The views of a scene show one set of named points, each view turned or mirrored, and shifted as a whole, with a little noise and some points left out.
In the rows, zero is written as 100.

Scene 1
View 1
Diz: |  72 | 105 |  89 |  91 | 113 | 110 | 104 | 100 |  79 | 107 |  89 |  98 |  87 | 104 |  85 | 105 |  74 |  92 | 139 | 110 |
gunaz: |  94 | 110 |  98 |  95 | 108 |  97 |  91 |  87 |  71 |  99 |  99 | 114 | 107 |  91 | 117 |  90 |  64 |  88 | 120 | 106 |
Kebes: |  96 | 105 |  83 |  86 | 100 | 108 |  94 | 102 | 101 | 117 |  77 |  93 |  79 | 113 |  73 | 115 |  76 | 115 | 149 |  89 |
denot: | 104 | 107 |  87 |  95 |  91 |  67 |  99 |  94 |  74 |  99 | 125 | 103 |  95 |  86 | 143 |  86 |  46 |  70 | 116 |  89 |
dalo: | 109 | 103 |  83 |  90 |  90 |  95 |  94 |  83 |  86 |  99 |  88 | 132 | 102 |  80 | 139 |  80 |  50 |  98 | 122 | 102 |
vizi: |  81 |  98 |  78 |  89 | 100 | 125 | 105 |  82 |  84 |  99 |  64 | 138 |  94 |  83 | 117 |  89 |  68 |  99 | 137 | 132 |
rinon: |  73 | 102 |  79 |  95 | 102 | 111 | 105 |  87 |  76 |  94 |  87 | 130 |  91 |  81 | 128 |  88 |  70 |  76 | 132 | 136 |
vezof: | 129 | 105 |  73 |  88 |  76 |  92 |  83 |  83 |  98 | 107 |  82 | 136 |  90 |  83 | 145 |  89 |  57 | 110 | 136 | 101 |
rul: |  54 |  97 |  91 |  84 | 119 | 146 | 117 |  85 |  81 | 102 |  50 | 132 | 105 |  92 |  79 |  88 |  64 | 117 | 138 | 124 |
rufuz: | 119 | 109 |  93 |  86 |  93 |  93 |  89 |  82 |  88 | 107 |  88 | 117 | 105 |  96 | 116 |  89 |  52 | 115 | 124 |  82 |
Fifol: |  82 | 105 |  85 |  87 | 104 | 104 | 101 | 105 |  91 | 113 |  92 |  89 |  81 | 111 |  78 | 112 |  74 |  98 | 144 |  94 |
kap: |  95 | 104 |  96 |  88 | 110 | 124 |  89 |  81 |  81 | 104 |  65 | 126 | 105 |  99 |  92 |  94 |  73 | 118 | 138 | 114 |
Mozu: |  78 | 107 | 103 |  88 | 117 | 104 | 107 |  85 |  69 |  97 |  93 | 108 | 112 |  95 |  99 |  83 |  49 |  97 | 116 |  93 |
tar: |  71 | 107 | 101 |  92 | 120 | 108 | 107 |  91 |  67 |  99 |  97 | 102 | 106 |  98 |  91 |  92 |  58 |  93 | 119 | 103 |
View 2
Diz: |  95 | 107 | 114 | 107 |  74 | 108 | 128 |  98 | 139 |  99 |  82 | 106 |  86 | 115 | 127 |  87 | 116 | 100 | 116 | 109 |
vizi: |  86 |  97 | 130 | 124 |  93 | 122 | 113 |  94 | 103 |  96 |  71 |  96 |  88 | 113 | 109 | 105 | 115 | 119 |  97 |  94 |
dalo: |  75 |  94 | 125 | 105 |  97 | 128 | 113 |  74 |  91 |  99 |  90 | 120 | 100 | 107 | 102 | 117 | 117 | 139 |  96 |  79 |
rinon: |  79 | 117 | 130 | 110 |  77 | 108 | 117 | 102 | 107 | 104 |  85 | 118 |  86 | 117 | 128 | 101 | 122 | 131 |  91 |  94 |
gunaz: |  83 | 109 | 102 |  99 |  97 | 110 | 121 |  79 | 115 | 103 |  90 | 118 | 103 |  94 | 109 | 100 | 115 | 127 |  99 |  96 |
denot: |  76 | 101 | 100 |  71 |  89 | 120 | 120 |  67 | 108 | 102 | 118 | 149 | 110 | 102 | 111 | 111 | 121 | 154 | 109 |  81 |
Kebes: | 101 |  73 | 107 | 106 |  82 | 131 | 129 |  73 | 146 |  95 |  84 | 104 |  95 | 111 | 104 |  95 | 107 |  79 | 137 | 105 |
rufuz: |  85 |  84 | 105 | 103 | 105 | 133 | 117 |  61 | 106 |  98 |  89 | 114 | 105 |  94 |  88 | 112 | 111 | 125 | 110 |  86 |
Mozu: |  98 | 103 |  93 |  98 | 110 | 108 | 108 |  88 | 117 |  94 |  84 | 104 | 103 |  95 | 104 |  86 | 116 | 134 | 109 | 100 |
vezof: |  69 |  80 | 136 | 110 |  86 | 146 | 120 |  61 |  91 | 101 |  89 | 124 |  97 | 110 |  94 | 131 | 115 | 122 | 100 |  75 |
tar: |  99 | 110 |  90 |  99 | 100 | 102 | 117 |  92 | 128 |  98 |  84 | 105 | 100 |  96 | 115 |  82 | 116 | 126 | 111 | 106 |
View 3
Fifol: | 120 | 144 |  96 | 100 | 129 | 107 |  88 |  98 |  91 | 124 | 114 |  99 |  99 | 108 | 100 |  92 |  93 | 110 |  79 | 102 |
rul: | 110 | 117 | 110 |  66 |  87 | 113 | 104 |  97 | 109 | 134 |  93 |  84 |  69 | 101 | 107 | 130 | 100 |  76 |  40 | 109 |
denot: | 105 |  91 | 108 |  89 | 106 | 131 | 111 |  94 |  63 |  88 | 103 | 118 | 150 | 110 | 110 |  75 |  75 | 122 | 103 |  78 |
vizi: |  99 | 112 | 109 |  71 |  83 | 110 | 125 |  94 |  90 | 119 | 106 |  91 |  97 | 109 | 124 | 108 |  93 |  94 |  55 |  91 |
rufuz: | 101 |  96 |  91 |  85 | 102 | 114 | 129 | 114 |  75 | 101 | 121 | 105 | 104 | 112 | 122 |  78 |  91 | 113 |  79 | 103 |
tar: | 115 | 103 | 111 |  78 | 106 | 126 |  87 |  93 |  93 | 109 |  99 | 104 | 102 |  99 |  90 |  96 |  81 |  94 |  78 | 111 |
vezof: |  89 | 111 |  93 |  83 |  90 | 100 | 151 | 104 |  69 | 107 | 127 |  99 | 122 | 116 | 144 |  84 |  93 | 123 |  74 |  77 |
Kebes: | 118 | 150 |  89 | 104 | 130 | 101 |  98 | 109 |  93 | 126 | 122 |  94 |  86 | 110 | 105 |  93 | 100 | 113 |  72 | 105 |
rinon: |  97 | 113 | 120 |  71 |  78 | 116 | 109 |  74 |  90 | 118 |  96 |  95 | 125 | 108 | 116 | 107 |  77 |  93 |  68 |  74 |
dalo: |  96 |  94 | 101 |  78 |  86 | 117 | 136 |  99 |  72 |  99 | 111 | 102 | 124 | 112 | 132 |  88 |  88 | 113 |  77 |  84 |
Mozu: | 113 |  88 | 108 |  77 | 100 | 129 | 100 | 102 |  87 | 104 |  97 | 106 | 100 | 101 | 100 |  95 |  88 |  96 |  78 | 111 |
kap: | 100 | 115 | 103 |  74 |  92 | 106 | 114 |  98 |  96 | 123 | 123 |  91 |  81 | 107 | 117 |  97 |  86 |  91 |  57 | 113 |
View 4
Mozu: |  89 | 107 | 111 |  97 | 118 |  97 |  99 |  71 | 102 | 122 |  97 | 122 |  96 | 109 | 110 | 115 |  95 |  99 |  92 |  97 |
kap: | 115 | 101 | 126 |  96 | 102 | 105 | 108 |  84 | 108 | 118 |  88 | 100 | 115 | 117 | 126 |  84 |  89 |  97 |  88 |  77 |
Diz: |  87 |  90 | 103 |  93 | 119 |  88 | 118 |  84 | 106 | 122 |  96 |  93 |  98 | 101 | 123 |  94 |  67 |  99 |  92 |  90 |
Fifol: |  86 |  95 |  90 |  93 | 104 |  84 | 125 |  94 | 102 | 108 |  94 |  81 |  97 |  97 | 129 |  87 |  65 | 101 |  99 |  99 |
dalo: |  97 | 122 | 135 |  92 | 108 | 107 | 119 |  51 | 108 |  83 |  92 | 116 | 109 |  89 | 126 | 103 | 111 |  86 |  85 |  98 |
tar: |  83 | 100 | 107 |  96 | 126 |  94 | 102 |  77 |  98 | 129 |  97 | 111 |  95 | 111 | 110 | 110 |  82 |  96 |  92 |  97 |
denot: |  64 | 125 | 114 |  87 | 126 | 104 | 125 |  49 |  85 |  79 |  96 | 112 |  90 |  75 | 120 | 126 | 103 |  75 |  96 | 124 |
rinon: |  91 |  93 | 144 |  83 | 140 |  98 | 121 |  51 | 118 | 108 | 101 | 106 | 105 |  91 | 123 |  97 |  81 |  79 |  76 |  84 |
rul: | 117 |  81 | 130 |  98 | 112 |  88 | 101 |  78 | 137 | 141 |  97 | 115 | 115 | 117 | 117 |  87 |  73 | 118 |  77 |  61 |
gunaz: |  83 | 113 | 124 |  90 | 130 | 113 | 114 |  66 |  84 | 104 |  95 | 103 |  98 | 102 | 120 | 108 |  97 |  73 |  96 | 105 |
vezof: | 107 | 125 | 135 |  90 |  88 | 111 | 134 |  56 | 109 |  64 |  85 | 104 | 116 |  78 | 138 |  91 | 112 |  84 |  86 |  95 |
View 5
Mozu: | 102 |  90 |  89 | 115 |  96 |  72 | 110 |  82 | 110 | 104 | 115 | 113 | 107 |  91 | 116 | 105 | 116 |  98 | 110 | 119 |
kap: | 103 |  88 | 119 | 105 | 102 |  89 |  91 |  86 |  96 |  97 |  94 | 114 | 100 |  62 | 131 | 102 | 139 |  85 | 105 | 103 |
tar: | 104 |  96 |  97 | 106 |  94 |  71 | 104 |  71 | 121 | 107 | 113 | 111 | 114 |  83 | 113 | 107 | 114 | 100 | 104 | 117 |
denot: |  69 |  65 |  96 | 143 |  73 |  80 | 148 |  99 | 119 |  91 | 102 | 111 | 100 | 124 | 103 | 109 |  79 |  98 | 111 | 135 |
Fifol: |  90 |  81 | 107 | 100 |  91 |  91 |  63 |  65 | 116 |  87 |  98 | 110 | 118 |  69 |  99 | 115 | 101 |  78 |  91 | 124 |
Diz: | 101 |  94 | 113 |  99 |  88 |  86 |  83 |  61 | 117 |  98 | 101 | 108 | 117 |  75 | 109 | 107 | 104 |  85 |  96 | 111 |
vizi: | 111 |  91 | 125 | 120 |  92 |  95 | 103 |  87 |  90 |  95 |  97 | 107 |  95 |  81 | 132 |  92 | 125 |  77 | 113 |  96 |
gunaz: |  85 |  83 | 111 | 117 |  89 |  81 | 124 |  83 | 115 | 100 |  99 | 113 | 104 |  84 | 117 | 107 | 112 |  98 | 105 | 118 |
Kebes: |  91 |  76 | 105 |  99 |  98 |  96 |  52 |  75 | 104 |  82 |  96 | 114 | 112 |  60 | 102 | 116 | 112 |  70 |  91 | 124 |
rufuz: |  82 |  66 |  98 | 128 |  98 |  86 | 109 | 109 |  94 |  88 |  94 | 121 |  94 |  87 | 116 | 112 | 119 |  87 | 108 | 127 |
dalo: |  88 |  74 | 118 | 136 |  85 |  94 | 126 | 105 |  95 |  88 |  90 | 114 |  90 | 100 | 125 | 100 | 110 |  82 | 113 | 114 |
vezof: |  77 |  58 | 130 | 139 |  87 | 108 | 114 | 116 |  83 |  75 |  77 | 117 |  83 |  91 | 124 | 104 | 110 |  66 | 109 | 114 |
rinon: | 103 |  97 | 136 | 118 |  74 |  94 | 123 |  70 | 109 |  98 |  95 | 103 | 103 |  95 | 128 |  90 | 102 |  86 | 106 |  94 |
rul: | 137 | 115 | 113 | 101 | 102 |  87 |  79 |  64 |  90 | 103 | 115 | 104 | 101 |  68 | 135 |  88 | 138 |  82 | 114 |  85 |

In a view up to two points have been moved. Name them for each view, in the order of its rows, or write -.
view 1: vizi
view 2: Diz
view 3: -
view 4: gunaz
view 5: denot
